Points, in no order, along strands that fork, close into loops and pass close to each other.
In the rows, 128 means zero.
Points whose rows are less than 207 apart are linked; no others are. Some points are linked to none.
mapu: [125 140 173 175 121 113 116  71 138  92 127  93  80 121 127  57 118 164
 129 116 191  87 147 181 157  93  41 162 179 115 154  98 142 121 146 133
 151 125 124 141 109 164 183 100 150 139 129  90 118 134 120 116 120 174
 139  87 168  76  53 112 118 132 120 193 216 112  83  85 132  94 157 132
 124]
suvu: [121  73 156 151 145 215 155 126 103 147 150 131  95 170 137 111  70  78
 110 146 168 211 115 145 125 133 129 111 146 158 150 122 117 134  98  96
 128 122 101 140 105 130  77 115 121 135  66 190  88 172 127 130 132 133
 158 110  90  72 190 120 126 140 192  75  98 109  91 111 142 134 117  87
 109]
vazo: [152  66 138 142 144 199 130 149 100 136 145 173 166 195 102 168 132  47
  81 135 128 102  84 183  98 137 129 147 133 134  99 105 143  60 121 127
 124 115 126 135  91 103 154 128  92 188 160 183 107 153 102 156 142 108
 126 104 131 134 161 130  93 157 178  61 118 101 123 185 146 132 119 104
 123]
rim: [125 106 118 131 136 138 125 169 113 134 129 158 154 159 125 172 150 102
 121 137 105 159 104 122 104 134 148 125  88 141  90 157 125  98 143 155
 149 102 130 122 120 113 100 137 109 134 145 130 133 122 134 145 140 103
 109 157 126 121 175 140 107 144 148  75 102 108 157 145 131 151  97 115
 121]
fir: [139 111 155  99 144  58 111 113 133 158 147 132  64 108 157  89 125 126
 174 106 151 128 123 143 111 138  85 165 169  85 133 134 116 145 116  85
 182 106 109 100 148 128 118  98 116 143 169  78 121  96 115 168 151 173
 101  60 116 111 138 136 139  99  86 159 127 136 134 139 145 138 100 146
 172]
Lis: [178 102 170 103 143 123 121  99 161 121 111 153  77 117 147  55 104 166
 101 109 184  89 108 170 109 110  61 117 185  63 152 125  74 141 148 123
 150 115 132  90 122 106 132  83 132 161 124  87  48 130 136 122 156 164
 128  68 186  50  97 119 144 122 165 129 209 132  79 132 111 127 127 124
 147]
pafiz: [148 156  71 138 153 148 109 208 134 129 148 159 206 126 124 145 153 141
 173 134  82 151  57 107  95 126 180 103  80 169  83 153 166  92 166 194
 145 116 157 145 162 145  95 135 123 107 148 115 167 119 156 151 134  57
 113 163 129 147 140 161  96 194 121 103 126  81 171 113  76 152 105 113
  67]
Bomog: [132 188 138 107 147  73 108 111 175 166 108 107 106  75 154  82 143 193
 186 122 114  88 176  78 183  93 122 136 154  89 138 146 159 181  99 121
  89 153 129 135 189 140 131 138 109 109 125 100 132  95 113  80  83 142
 110 141 155 139 104 171 165  79  93 153 159 188  99 139  94 125 139 166
 117]
Zil: [149 135 182 130 135  59 103  64 169 104 112 113  65  96 147  78 123 169
 135 114 163  65 166 168 127 111  39 159 186  91 149 125  94 126 134 102
 150 118 116 111 140 146 183 111 139 138 143  68 109 119 125 150 141 188
 114  79 178  86  68 118 144 114 106 205 201 145  97 119 149 110 134 128
 132]
rogi: [ 89 174  98 136 121 180 170 142 130  97 143  97 156 140 106 196  91 131
 123 151  95 163 131 112 135 125 157 106  87 160 121 123 140 134 136 129
 115 145 135 136 130 107 123 137 136 122  89 154 160 136 123 128 109 114
 152 197 101 143 159 102 105 152 154 109 104 120 150  97 114 143 164  96
 110]
Led: [164 113 108 181 130 134  88 189 130 134 155 151 173 131 132  95 173 140
 146 113 153 145  84 142 132 130 153 138 104 126  96 147 157  87 119 198
 140  93 133 124 148 151 117  89 125 132 161  73 122 122 159 137 131  94
 106 117 179 125 112 161  93 152 128 100 160  96 130 107  91 144  95 124
  85]
zep: [ 95 168  87  69 119  52 149 137 135 114 106  94 157  91 131 123 128 174
 169  91  94 103 155  99 137 148 111 116 136 136 103 158 125 182 161 140
 152 127 122 116 152 112 100 179 154 109 121  98 202  79 172 120 180 123
 135 131  77 171 104 144 173 121  74 176 119 153 175  96 140 131 132 109
 137]
Timu: [113 112 165 136 129  90 126 133 119 181 132 130  95  88 169 137 133 139
 159 151  83 202 147  94 121 133 172 130  84 137 145 179 134 141  89 132
 121 118  87 133 117 108  80 116 130 125 143  95 138 117 112 145 120 168
 107 134 105 105 187 158 125 100 121 128  73 150 137 123 160 177  88 137
 162]
fil: [129 183  83  68 137  29 128 152 161 137 121 113 169  88 135 100 151 191
 206  85  98  83 166  86 165 155 120 117 144 116  96 160 138 181 138 133
 141 122 133 121 178 144  88 176 118 123 131  94 183  96 145 114 170 105
 123 127  90 171 113 176 186 106  75 181 133 176 174 114 113 136 116 134
 122]
Zez: [166 118  88 186 121 146 162 143 132  67 135  79 162 120  86 181 144 155
  86 158 122 138 102 152 153 130 149  93  87 102 141 139  79 107 152 142
  73 147  84 127 117 133 137 121 187 115 124 141 130 148 194 151 184  73
 158 184 142 113 115  89  94 152 148 134 155 139 113  98 146 123 188 111
 108]
Gibav: [150 145 119 150 107 185 149 122 142 125 115 100 139 109 116 126 135 154
  89 123  84 140 122 114 126 113 154 119 120 121 175 150 124 145 148 165
  77 144 133 136 123 102 157  68 170  99  75 129 136 157 114 144 129 112
 119 177 146 115 114 126 107 155 146 133 121 138  86 131 122 181 145 125
 128]
gapi: [ 83  85 170 179  92 173 148  95  93 136 114  92 120 152 127 128 105 111
  93 154 149 152 152 143 133 129 107 125 140 150 155 137 169 130 119 146
 136 116 128 163 109 129 160 104  94 142  85 124 149 143  77 141 110 181
 109 145 108 116 121 125  87 171 133 125 111 120  79  99 140 164 125  91
 137]
Zusuk: [150 196 130 114 152 115 114 106 183 146 115 123  75  91 155  90 121 190
 155 138 141 103 168  99 180 114 133 112 142  91 148 122 123 167 120 105
  84 170 125 138 167 148 132 133 141 102 108 126  94 106 139  73 102 145
 142 140 159 116 110 139 183  83 113 160 182 182 114 123 111 110 136 178
 135]
Gupon: [ 93 180  92 149 102 154 159 128 101  90 141  69 165 104 115 183 112 143
 125 123  76 137 132  97 154 110 143 130 101 155 143 119 150 134 147 145
 120 157 137 147 111 121 151 131 156 111  99 140 195 144 124 154 100 103
 134 181 107 157 110 105 114 154 118 164  88 138 144  89 120 128 175 124
 107]
tigu: [104 135 136 111 134 150 163 130 140 160 140 136  87 132 131 143  96 109
 147 173 121 169 167  83 132 153 160 110 111 143 138 134 133 163  99  77
  91 146 113 142 135 116  80 175 134 136 101 179 107 129 110  95  83 146
 153 157  86 152 195 110 155 111 157 105  67 138 164 113 149 155 122 137
 131]
mevu: [157 132 144 131 102 207 144 130 144 111 107 104 176 146  91 127 134 154
  90 106 100 115  92 136 102 107 128 114 142 126 153 139 135 146 167 156
  91 146 169 132 128  78 198  64 147 118  93 125 141 170 104 144 116 110
 123 154 125 132 108 131  76 194 148 116 135 120  70 135  97 169 144  80
 123]
ramot: [126 136 105 121 116 195 179 160 166 115 139 141 148 161  72 183  89 119
 106 168 124 135 114 121 123 143 145  83  93 120 136 128  98 132 127  93
  88 144 127 106 137  94 113 167 118 145 104 203 104 150 146  97 124 106
 171 192  96 154 184  79 111 148 203  98 140 112 132 105 131 129 167  81
 109]
bekek: [137 108 106 143 149 217 151 156 141 121 149 140 105 167 101 127  89 103
 119 152 164 184  85 130 112 138 147  82 123 129 119 113  91 126 121 110
 102 121 102 121 133 136  61 148 127 140  96 209  72 156 163 106 147 101
 145 135  95 102 185 104 113 137 205  62 156  97 128 103 114 128 145  77
  97]
Guso: [145 114 101 160 111 148 153 153 135  90 138 119 149 153  75 174 125 121
 109 146 141 123  95 141 148 138 132  86  88 101  97 129  93  94 135 134
 120 122 103 100 124 134 123 145 131 132 136 163 120 126 180 113 152 100
 143 169 129 156 137  80  88 142 168  89 183 117 152 116 130 123 162  89
 117]
Zem: [143 117 111 154 134 147 116 184 133 135 152 149 157 150 118 127 151 137
 151 130 128 189  70 119 104 135 153  97 106 140  87 160 141  96 150 168
 150  92 130 119 143 134  87 107 125 131 131 117 125 123 175 141 140 102
 115 136 139 122 159 140  89 160 135  83 133  92 158 111 100 156 103 101
 115]
zife: [165 110 132 108 129 153 136 149 138 141 180 145 127 141  70 157 121  98
 115 129 112 104  84 156 123 148 131 161 155  75 134 124 114 100 135  71
 102 142  97  79 127  97 139 130 162 176 159 179  91 153 134 138 148 110
 175 110 109 143 191 118 139 140 133 110  98 119 150 161 161 142 136 162
 152]
fug: [113 116 146  98 133 126 151 140 159 176 144 136  99 113 126 165 116 115
 149 154  65 196 136  74 113 148 145 119  85 116 136 173 119 177 108 102
 115 128  94 128 131  92  60 161 152 144 116 136 121 134 119 138 135 148
 136 150  69 130 221 140 139 115 155 122  67 152 172 108 128 185 109 128
 165]
zabu: [119 168  56  53 138 104 110 167 106 124 120 137 203 116 141 148 153 104
 138  91  56  99 135  86  79 131 143 138 114 178  99 118 157 144 140 135
 149 124 188 133 133 119 112 161 126  85 144 118 176  92 113 142 129  71
 123 149 105 177 110 154 149 126  98 132  56 140 155 144 122 114 122 143
 113]
ruda: [181 111 129 139 147 188 141 131 123 146 125 119 134 107 149 122 135 143
 114 120  81 191 109 116  88 117 175 119 134 141 178 155 131 126 139 135
  83 123 116 122 133  97 130  69 179  92  92 119 132 160 115 181 157 107
 120 138 152  51 151 144 115 158 129 136  67 122  91 142 129 168 129 127
 137]
Vuzuk: [ 83 162 117 124 104 145 146 114 107 108 102  70 122 107 122 120 110 155
 137 119  98 131 151  98 139 112 113 124 138 159 148 132 156 171 148 136
 136 144 147 148 139 122 151 112 146 103  94 140 188 115 112 122  78 148
 115 155  98 161  94 121 130 140 108 166 112 143 128 101 109 141 150 113
 130]
Suk: [ 84 166  90 131 115  55 131 140  88 102 141  81 163  91 151 145 141 159
 171 104  96 147 146 119 142 140 139 151 130 168 120 140 133 143 161 127
 156 145 113 125 123 146  93 162 167 115 120 101 213 106 163 164 177 114
 109 120  84 147  97 121 151 128  66 184  90 135 201 108 128 101 146 126
 144]
vapir: [ 99 162 130 108 123 195 143 109 119 106  88 100 106 127 149  83  90 155
 123 108 131 127 143  96 124  94 128 105 148 171 153 120 144 187 163 132
 108 152 176 151 144 117 137 100 149  67  56 146 143 115 106 102  60 139
 124 152 120 136  83 127 131 135 147 140 144 130  88  89  96 127 147 116
 123]
Muge: [196 106 103 138 136 169 134 174 125 122 160 134 171 133  94 122 147 147
 113 103  79 163  59 152  80 128 160 142 144 127 163 151 124 108 174 126
 101 138 114  98 130 112 146  76 188 132 126 115 131 174 149 207 186  68
 150 115 140  75 174 144 101 200 114 142 100  97 102 134 149 151 118 106
 139]
Givo: [195 111  99 117 152 173 123 184 118 126 195 158 158 143  62 145 154 113
 121 123  85 118  47 146  80 127 150 150 142 114 138 124 132  83 168  85
  89 147 114  88 130  97 147 102 184 165 160 180 122 167 137 190 161  69
 171 117 113 111 190 138 123 180 121 121  71  78 140 150 147 131 123 131
 122]
tepib: [118 124 113  86 150 182 153 124 111 130  75 143 101 161 145 121  97  92
 103 114 124 161 146 106  66 100 154 111 120 192 127 118 121 157 141 119
 130 117 172 129 119 101 105 121 125  89  85 165 117 131 113 129 100 127
 121 141 115  93 147 135 136 118 148 102  95 120 126 150 122 128 113 123
 127]
fupup: [ 91 130 110 113 123  96 137 138 100 127 107 168 169 175 142 213 152  70
 115 143  87 110 133 134  81 135 143 139  79 169  80 133 134  81 130 160
 172 111 174 130 105 108 116 169  95 137 160 133 161 117 102 164 155 125
 107 164 133 161 165 134 111 134 124  89  78 117 171 175 154 138 111 124
 138]
vub: [116 117 159 111 142  82 108 116 139 178 116 120  81  76 159 111 146 129
 157 158  94 156 164  77 121 130 158 121 117 124 154 163 141 163  95 107
 112 129 114 140 134 115 101 119 119 109 139 107 134 110  96 110  91 171
 114 122  99 130 169 170 142  55  96 140  84 164 133 150 139 152  90 145
 162]
mopak: [ 70 154 123 126  92 110 123 110 121 123  77  72 133  82 144 102 136 168
 166 122 108 119 160  87 161 119 103 136 135 142 159 161 169 174 129 168
 147 135 155 160 154 121 140 112 117  93  99  98 192 124  91 110  74 142
  80 160 118 164  60 156 126 129  99 170 127 148 107  99  86 160 141 110
 118]
dul: [108 163  76 106 109 100 116 179  99 119 127 158 209 143 127 195 173  85
 129 129  45  90 120 113  78 140 141 151  85 167  85 132 159 100 153 168
 159 129 192 144 117 116 155 170 119 130 172 116 184 118 104 175 129  94
 112 172 125 191 124 139 105 148 106 103  69 115 168 167 131 125 118 142
 116]
Tofi: [ 73 115 159 183  93 131 158 106 110  91 112  95 160 171 107 160 114 121
  94 146 146 138 124 158 143 118 104  97  92 160 128 125 123 111 139 164
 158 108 133 142  82 135 161 138 122 125  89 107 178 132 135 121 134 157
 116 164 121 135 103  92  74 170 140 126 156 113 110  96 144 130 160  65
 130]
Buno: [114 173  98 114 146 143 125 145 141 135 141 133 115 127 132 137 125 130
 158 145 129 140 152  84 134 124 177 114 101 147 115 116 138 124 130 108
 105 145 138 143 147 129  99 152 119 111 125 153 125 105 138  92  79 118
 133 155 116 170 134 132 163  95 116 112  98 135 165 129 124 112 120 180
 114]
kuv: [ 85 107 155 189 138 133 123  92  94 129 133 136  94 146 159 147  99  90
 121 175 209 174 159 143 171 108 140 140 100 161 128  85 138  98  82 110
 132 129 108 143  72 201  92 153  69 135 127 163 113 145 125  94  83 158
 129 131 116 123 144  83 147  92 138 100 122 119 131 126 164 100 126 139
 105]
tusi: [179  78 132 108 128 172 109 122 128 124 154 183 136 173  89 103 145  80
  65 121 178  67  79 180 132 140 100 126 154  79 112  68 105  74 124 125
 118 117 122 106 103 127 161 124 108 163 172 149  62 150 137  93 137 118
 146  95 164 135 102 106 108 140 184  74 178 118 118 170 137 104 127 138
 138]
balo: [ 57 101 142 158 111  63 107 126  89 145 126 106 128 114 163 158 150 142
 148 136 105 189 155 117 126 142 146 139  95 157 125 165 155 122 125 174
 170 108 109 156 117 124 110 146 120 120 133  75 172 117 134 159 137 152
  84 134 115 126 138 141 115 124  85 144  75 134 148 123 151 149 110 120
 142]
Muke: [ 98 127 138 108 145 158 134 123  95 161 174 124  52 140 108  77  76 100
 170 128 163 165 118 117 117 123 108 160 207 142 156  88 152 153 111  43
 155 146 128 143 159 152  96  98 117 152 111 185 111 132  88 143  94 170
 138  50  71 104 167 107 144 126  94 115  85 102 134 100 131 135 101 130
 161]
fafa: [ 92  74 156 168 117  93 125  86  94 109 130 141 119 156 146 189 137  86
 101 166 171 143 159 174 151 135 121 154  83 142 105 103 120  76 111 149
 159 103 107 134  77 163 120 152  79 153 153 148 126 122 123 114 123 168
 117 129 140 129 131  98 115 119 129 113 120 120 148 156 161 119 124 122
 128]
Kezi: [ 74 144  87 122 111  59 101 156  73 122 108 117 163 111 151  86 178 107
 171  82 113 101 159 105 112 129 124 183 154 164 118 116 194 129 110 144
 181 135 160 158 145 155 155 150 128 101 160  77 199 109 117 137 124  93
  80  87 138 160  56 177 134 128  61 172 116 114 160 127  95 100 129 137
 116]
tuzo: [159  87 139  89 137 143 132 119 115 135 119 145 105 153 120 121 118  87
  86 100 122 130 118 141  90 131 124 149 151 110 132 111 108 132 137  94
 144 129 118  80 115  98 146 113 156 142 124 158 113 138 123 154 160 124
 139 102 118 100 163 123 151 130 128 125 107 107 137 173 149 113 109 155
 174]
fiken: [155 110 145 133 127 200 158 172 116 102 100 145 199 183  81 165 126 119
  85 108  90 120  75 137  56 117 127  90 111 158 122 145  98 123 155 160
 108 129 171 122  99  79 183 106 142 112 116 141 152 161 131 157 144  89
 145 146 133 133 136 122  72 186 169  92 134 103  79 153 111 159 134  61
 109]
zop: [128 197 114  95 127  86  99 144 168 167 106 112 127  80 132  67 157 184
 221 103 106  73 163  74 193 123 104 132 190  98 133 147 177 183 106 134
 116 140 144 143 206 126 116 146 119 137 118 103 162 117 111  85  83 136
  91 129 126 175 103 185 150 109  97 148 152 174 113 119  65 142 154 151
 108]
nuni: [140  95 178 110 137 106  92  77 139 150  86 162  77  92 169 107 138 130
  98 146 167 106 156 125 130 129 138 131 126 105 159 121 107 128 101 133
 131 126 114 120 111 139 149 108  81 125 158  90  56 111 112  91 101 156
 129 101 178  76 116 142 155  76 126 112 150 155  93 158 129  95 109 172
 154]
Gemev: [135  94 170  96 145 191 135 103 127 156 135 149  44 154 133  67  54 105
 126 132 182 187 131 142 113 112 118 133 180 145 166  97 121 160  97  54
 125 138 115 129 134 137  76  98 112 139  91 187  72 155 108 117 104 172
 159  57  87  65 165 101 153 115 149  86 109 104 110 117 146 126  92 133
 144]
Lol: [184 108 163 168 138 125 104 114 134 122 133 144 100 111 168  49 118 176
 110 113 198 100  97 179 100  91  89 129 201  86 177 132  99 130 127 150
 148 104 121 100 118 131 152  77 131 157 139  61  61 133 126 162 147 168
 126  53 213  22  87 131 120 144 171 143 211 135  44  97 105 118 152 114
 128]
reku: [102  65 178 146 109  39 106  66 113 129 111 151 123 114 155 182 157 102
 101 165 141 125 171 172 139 153 123 166  93 126 103 125 111  81  95 147
 148  90 102 133  89 142 146 147  84 132 176 113 101 110 125 112 134 163
 101 134 155 146 111 126 120  98 107 138 122 128 138 162 176 114 123 140
 142]
suzud: [ 56 152 113 153  90  56 117 131  78 112 143  89 157 100 144 164 149 124
 144 122  73 146 139 133 137 152 123 162 119 160 123 148 159 109 145 166
 169 128 121 149 116 125 131 163 138 131 132  78 213 130 120 178 160 132
 104 122 107 143 119 135 112 146  69 166  77 123 177 113 145 139 140 119
 148]
Sal: [139 186 108 119 151  98 117 137 164 189 131 133 105  75 151 132 158 152
 174 142  89 138 154  77 151 129 202 116 113 133 129 142 145 144  87  89
  77 144 129 154 155 127 112 159 117 107 140 115 118 107 116  86  63 118
 141 133 124 155 142 178 158  41  85 128  81 172 141 155 132 118  93 194
 125]
sezuz: [158  60 161 120 105 149 136 118 122 130 100 155 169 185 103 185 140  60
  76 116  88  85  93 168  71 158 102 127 131 110 108 132 118  97 137 128
 147 113 136 121 110  51 182 134  99 162 161 127 121 158 100 152 157 120
 115 112 133 157 163 141  83 174 153  83 111  87 114 186 144 144 102  98
 161]
Ligo: [165  74 144 100 128 150 143 144 139 110  75 171 183 185  89 151 132  90
  88  83  93  94  82 155  56 152 121 107 110 109 103 152  84 122 151 130
 138 116 159 100 114  60 163 136 133 141 135 106 126 152 142 140 164 106
 131 115 132 150 132 121  82 165 147  94 143  85 122 187 119 141 105  89
 160]
guzu: [171 140 158 193 133 114  88 117 118 114 157 108 103 110 163  50 127 170
 123 121 210 111 122 181 141  90  97 155 191 111 179 106 132 121 121 156
 151 119 107 109 113 166 166  78 148 135 147  76  94 134 116 166 141 163
 149  72 191  31  79 125 132 131 137 161 203 149  55  80 134  90 152 132
 123]
sab: [ 68 105 136 156  99  92 157 113  91  99 106 143 141 177 138 194 127  73
  89 144 143 132 136 153 113 112 117 127  76 183  92 118 121  74 119 150
 184  99 159 127  86 146 124 174  93 138 132 136 154 111 117 144 153 144
 105 157 132 145 130  87  96 133 132 101 139 106 158 137 162 110 139  88
 126]
fet: [118 105 139 176 121 135 146  69 112  71 113 112  98 126 121 144 108 132
  75 161 218 122 149 161 181 124  97  97 109 103 139  86  69 111 120 135
 116 128  99 133  72 201 124 128 128 111 111 156  86 159 163  93 133 135
 166 144 139  84  93  50 137  90 159 136 191 127 115 104 151  71 163 139
 124]
rus: [193 125 105 163 128 146 162 128 127  89 152  94 133 100 103 175 135 151
  73 168 139 124 134 144 182 135 165 116  91  88 140 123  79  95 142 136
  49 149  86 130 116 131 140 120 175 111 131 152 104 146 166 136 143  90
 158 182 166 117 121  97 133 115 134 145 151 145 114 118 151 110 187 176
 121]
nadi: [104 156  84  72 132  70 102 148  77 106 101 126 188 113 163 110 155 105
 133  90  90  79 173  91  76 134 128 148 141 177 109 115 159 151 136 132
 154 132 174 143 113 128 134 155 129  71 138 117 196  90 111 136 133  77
 102 127 109 166  73 154 160 104  68 167  76 151 132 153 131 105 133 140
 126]
fefes: [130 114 136 203 109  94  78 147 113 124 136 135 172 122 158 104 183 128
 146 116 144 124 114 144 165 120 153 172  83 124 103 151 173  88  81 194
 149 116 121 142 146 156 147 120 117 136 184  66 132 111 141 130 117 108
  82 122 197 147  82 167  98 142 108 130 158 115 135 121  92 115 110 152
  84]
vudef: [146 117 175 103 120  85 128  74 197 120 102 142  77 137 109  77 106 158
 116 107 176  75 127 176 122 140  40 116 172  73 106 134  82 141 136 102
 151 110 135 115 138 121 167 114 123 174 124  67  88 131 147 116 152 181
 116  89 165 118  87 114 118 118 132 171 209 117 109 115 147 141 111 115
 146]
sig: [131  74 131  94 153 189 160 113  96 132  72 158 114 165 126 163 100  53
  81 115  96 131 138 138  57 116 127 133 127 158 139 114 103 130 131 103
 143 135 150 113  99  68 136 121 141 138  95 183 119 160  83 166 161 120
 125 122 109  87 172 148 141 124 134 103  65 103 122 180 156 126 115 137
 152]
Dimig: [156 100 143 167 118 122 144  89 127  89 141  92 112 103 130 134 129 156
  92 165 190 126 134 155 188 139 116 113 117  87 147 123  74 110 122 138
  96 115  74 112  98 156 122 101 151 118 140 125  69 141 164 105 151 140
 155 124 158  94 106  84 133 111 141 131 195 146 110 104 151 100 177 142
 136]
Duro: [ 97  94 141 181 127 132 150  78 104  99 135 128  94 154 131 146 105 102
  94 171 237 154 152 166 178 126 116 117  90 139 134  77  97  87  85 115
 130 119 107 127  64 223  86 158  85 121 116 182 105 163 147  85 125 143
 162 134 119 105 129  43 144  74 175 107 162 121 123 120 157  77 147 130
 103]
mis: [169 148 134 108 153 106 102 109 177 153 111 156  88  97 163 100 141 167
 122 156 143 107 158 102 165 119 156  95 116  88 131 133  91 139 105 123
  92 146 101 121 150 133 131 120 105 112 149 120  56 107 144  61 121 137
 147 126 175 109 123 144 166  66 139 122 168 176 113 164 126  94 124 179
 131]
vupar: [ 86 181 112  96  95  92 105 137 159 136  69 107 147 117 124  84 117 167
 206  86 109  76 150  97 177 132  77 121 156 121 108 147 166 177 142 158
 169 125 160 152 187 116 140 150 104 131 116  94 185 111 131  95  91 146
  84 132 110 206  83 170 128 132 112 152 161 140 146  91  61 158 149 112
  99]
ligin: [120 154 130  78 146 203 154 126 113 105  82 132 111 167 137  93  74 119
  88 110 143 132 137 102  82  83 126 103 133 183 134 100 115 173 153 113
 117 138 185 147 125 119 142 116 138  71  67 178 117 109 109 100  80 133
 151 154 121 132  99 115 134 119 164 108 122 126  91 114  98 110 134 123
 114]
riben: [134 179  65  83 143 138 115 182 132 133 112 143 200 110 149 132 139 137
 160  88  66 133 106  84  86 124 178 131  92 173  98 143 159 141 151 160
 125 133 192 141 155 122 102 145 124  74 119 123 169  98 134 140 116  65
 113 168 113 169 121 168 142 156 118 123  83 118 151 120  86 135 113 125
  90]
pabir: [159 194  86 102 141  68 119 164 201 165 166 117 147  77 119 144 161 187
 200 116  79  92 134  88 202 148 143 116 131  80  93 152 143 150 145 136
  87 143 126 125 185 133 101 162 138 130 142 113 138 102 141 113 142 104
 151 153 107 176 125 159 176 111  89 169 136 169 161 120  99 134 119 165
 115]
giv: [153  74 151 137 124 191 100 136 115 127 162 184 144 198  91 114 128  63
  93 108 192  90  65 189 129 137  92 132 158 108 107  75 139  64 107 119
 130 103 136 129 113 138 144 123  77 179 155 159  92 144 104 100 114 131
 123  77 125 180 134 110  85 153 187  65 167  90 112 155 120 131 100  96
 130]
Petig: [143  92 151  84 106  98 107  84 145  98 125 168 123 145 111 117 159 101
  59 125 174  72 120 186 111 147  87 124 136  89  94  97  67  98 120 116
 146 102 114  99  88 145 170 127 123 148 163 113  74 123 154  95 164 133
 144  92 174 128  81  97 128 113 147 140 188 123 138 171 153  91 115 151
 149]
Soge: [152 198 120 128 142 118 128 119 189 150 175  99  83  91 118 109 117 197
 180 131 137  94 146 119 220 140 111 109 175  65 143 100 136 148 143  79
  83 177 105 117 175 144 114 138 169 147 130 151 101 107 141 105 122 138
 152 121 136 149 136 109 171 104 118 177 176 163 137 100 122 114 162 167
 133]
Bala: [ 87 149 105 168 102  79  87 154  77 120 138 120 175 138 151  88 174 107
 154  96 128 123 130 138 141 115 133 192 119 161 102 119 177 112 123 161
 171 132 126 140 130 164 145 146 132 125 172  74 188 117 144 136 136  98
 102  95 159 168  51 149 128 137  84 169 132  99 175 114  97  85 113 143
  89]
Tar: [162 205  85 110 162  82 102 155 185 156 155 134 138  82 129 130 161 165
 183 129  86  94 152  82 191 130 186 111 118 101  96 140 139 142 106 121
  65 156 130 136 175 160 123 168 124 119 161 123 132  94 130  92 110  84
 151 145 129 171 119 172 182  84  78 162 119 180 151 155 117  86 101 200
 105]
Zek: [124  61 192 141 119  60  86  39 122 148 104 154  69  81 159 155 130 115
 105 163 173 115 181 151 116 154 133 163 123 111 148 114 121 109  98 122
 143 119  93 117  83 154 178 108  71 140 183 100  83 118 116 109 116 185
 121  97 161  85  98 146 156  71 123 144 140 149  96 164 163  95 126 151
 153]
Keme: [152 160 121 123 153 145 138 138 167 150 202 108  79 110 119 117  98 161
 171 114 159 161 108 123 156 144 124 130 157  91 133 107 126 145 132  63
 109 153 102 113 161 139  94 112 165 153 134 169  90 124 150 133 146 140
 154  97 114 125 176 108 167 123 125 136 148 124 147 110 134 120 126 156
 146]
Mig: [ 80  86 176 158 120 181 149 110 109 140 135 116 113 166 138 110  80  99
 110 170 156 193 148 124 144 137 127 122 125 161 160 140 150 150 111 136
 136 126 112 164 118 133 104 118  94 144  72 146 124 140  90 124 103 175
 120 138  88 109 165 116 104 157 171 101 104 124  89  98 130 161 113  74
 126]
Tif: [117 148 114  68 151 136 137 143 140 176 189 132  72 132  83 111 106 105
 172 115 125 140 106  98 109 140  95 145 198  90 139 115 126 167 118  48
 144 128 113 114 177 121  99 127 153 153 128 170 111 112 124 135 126 148
 147  69  68 135 189 103 154 124 100 130  75 127 161 132 126 153 102 142
 166]

How many points has the smallest loop of links through each point below? Write 0 if it is on no loop.
Mig => 15
Sal => 6
Kezi => 9
pafiz => 7
balo => 10
Zil => 6
Keme => 16

A piece is all that can be reached along the links. How many separate loops has the piece of each point below (a circle has one, a figure eight two, a Y none), and how many tips (points with one link)?
vudef => loops 1, tips 0
Bala => loops 5, tips 1
balo => loops 2, tips 0
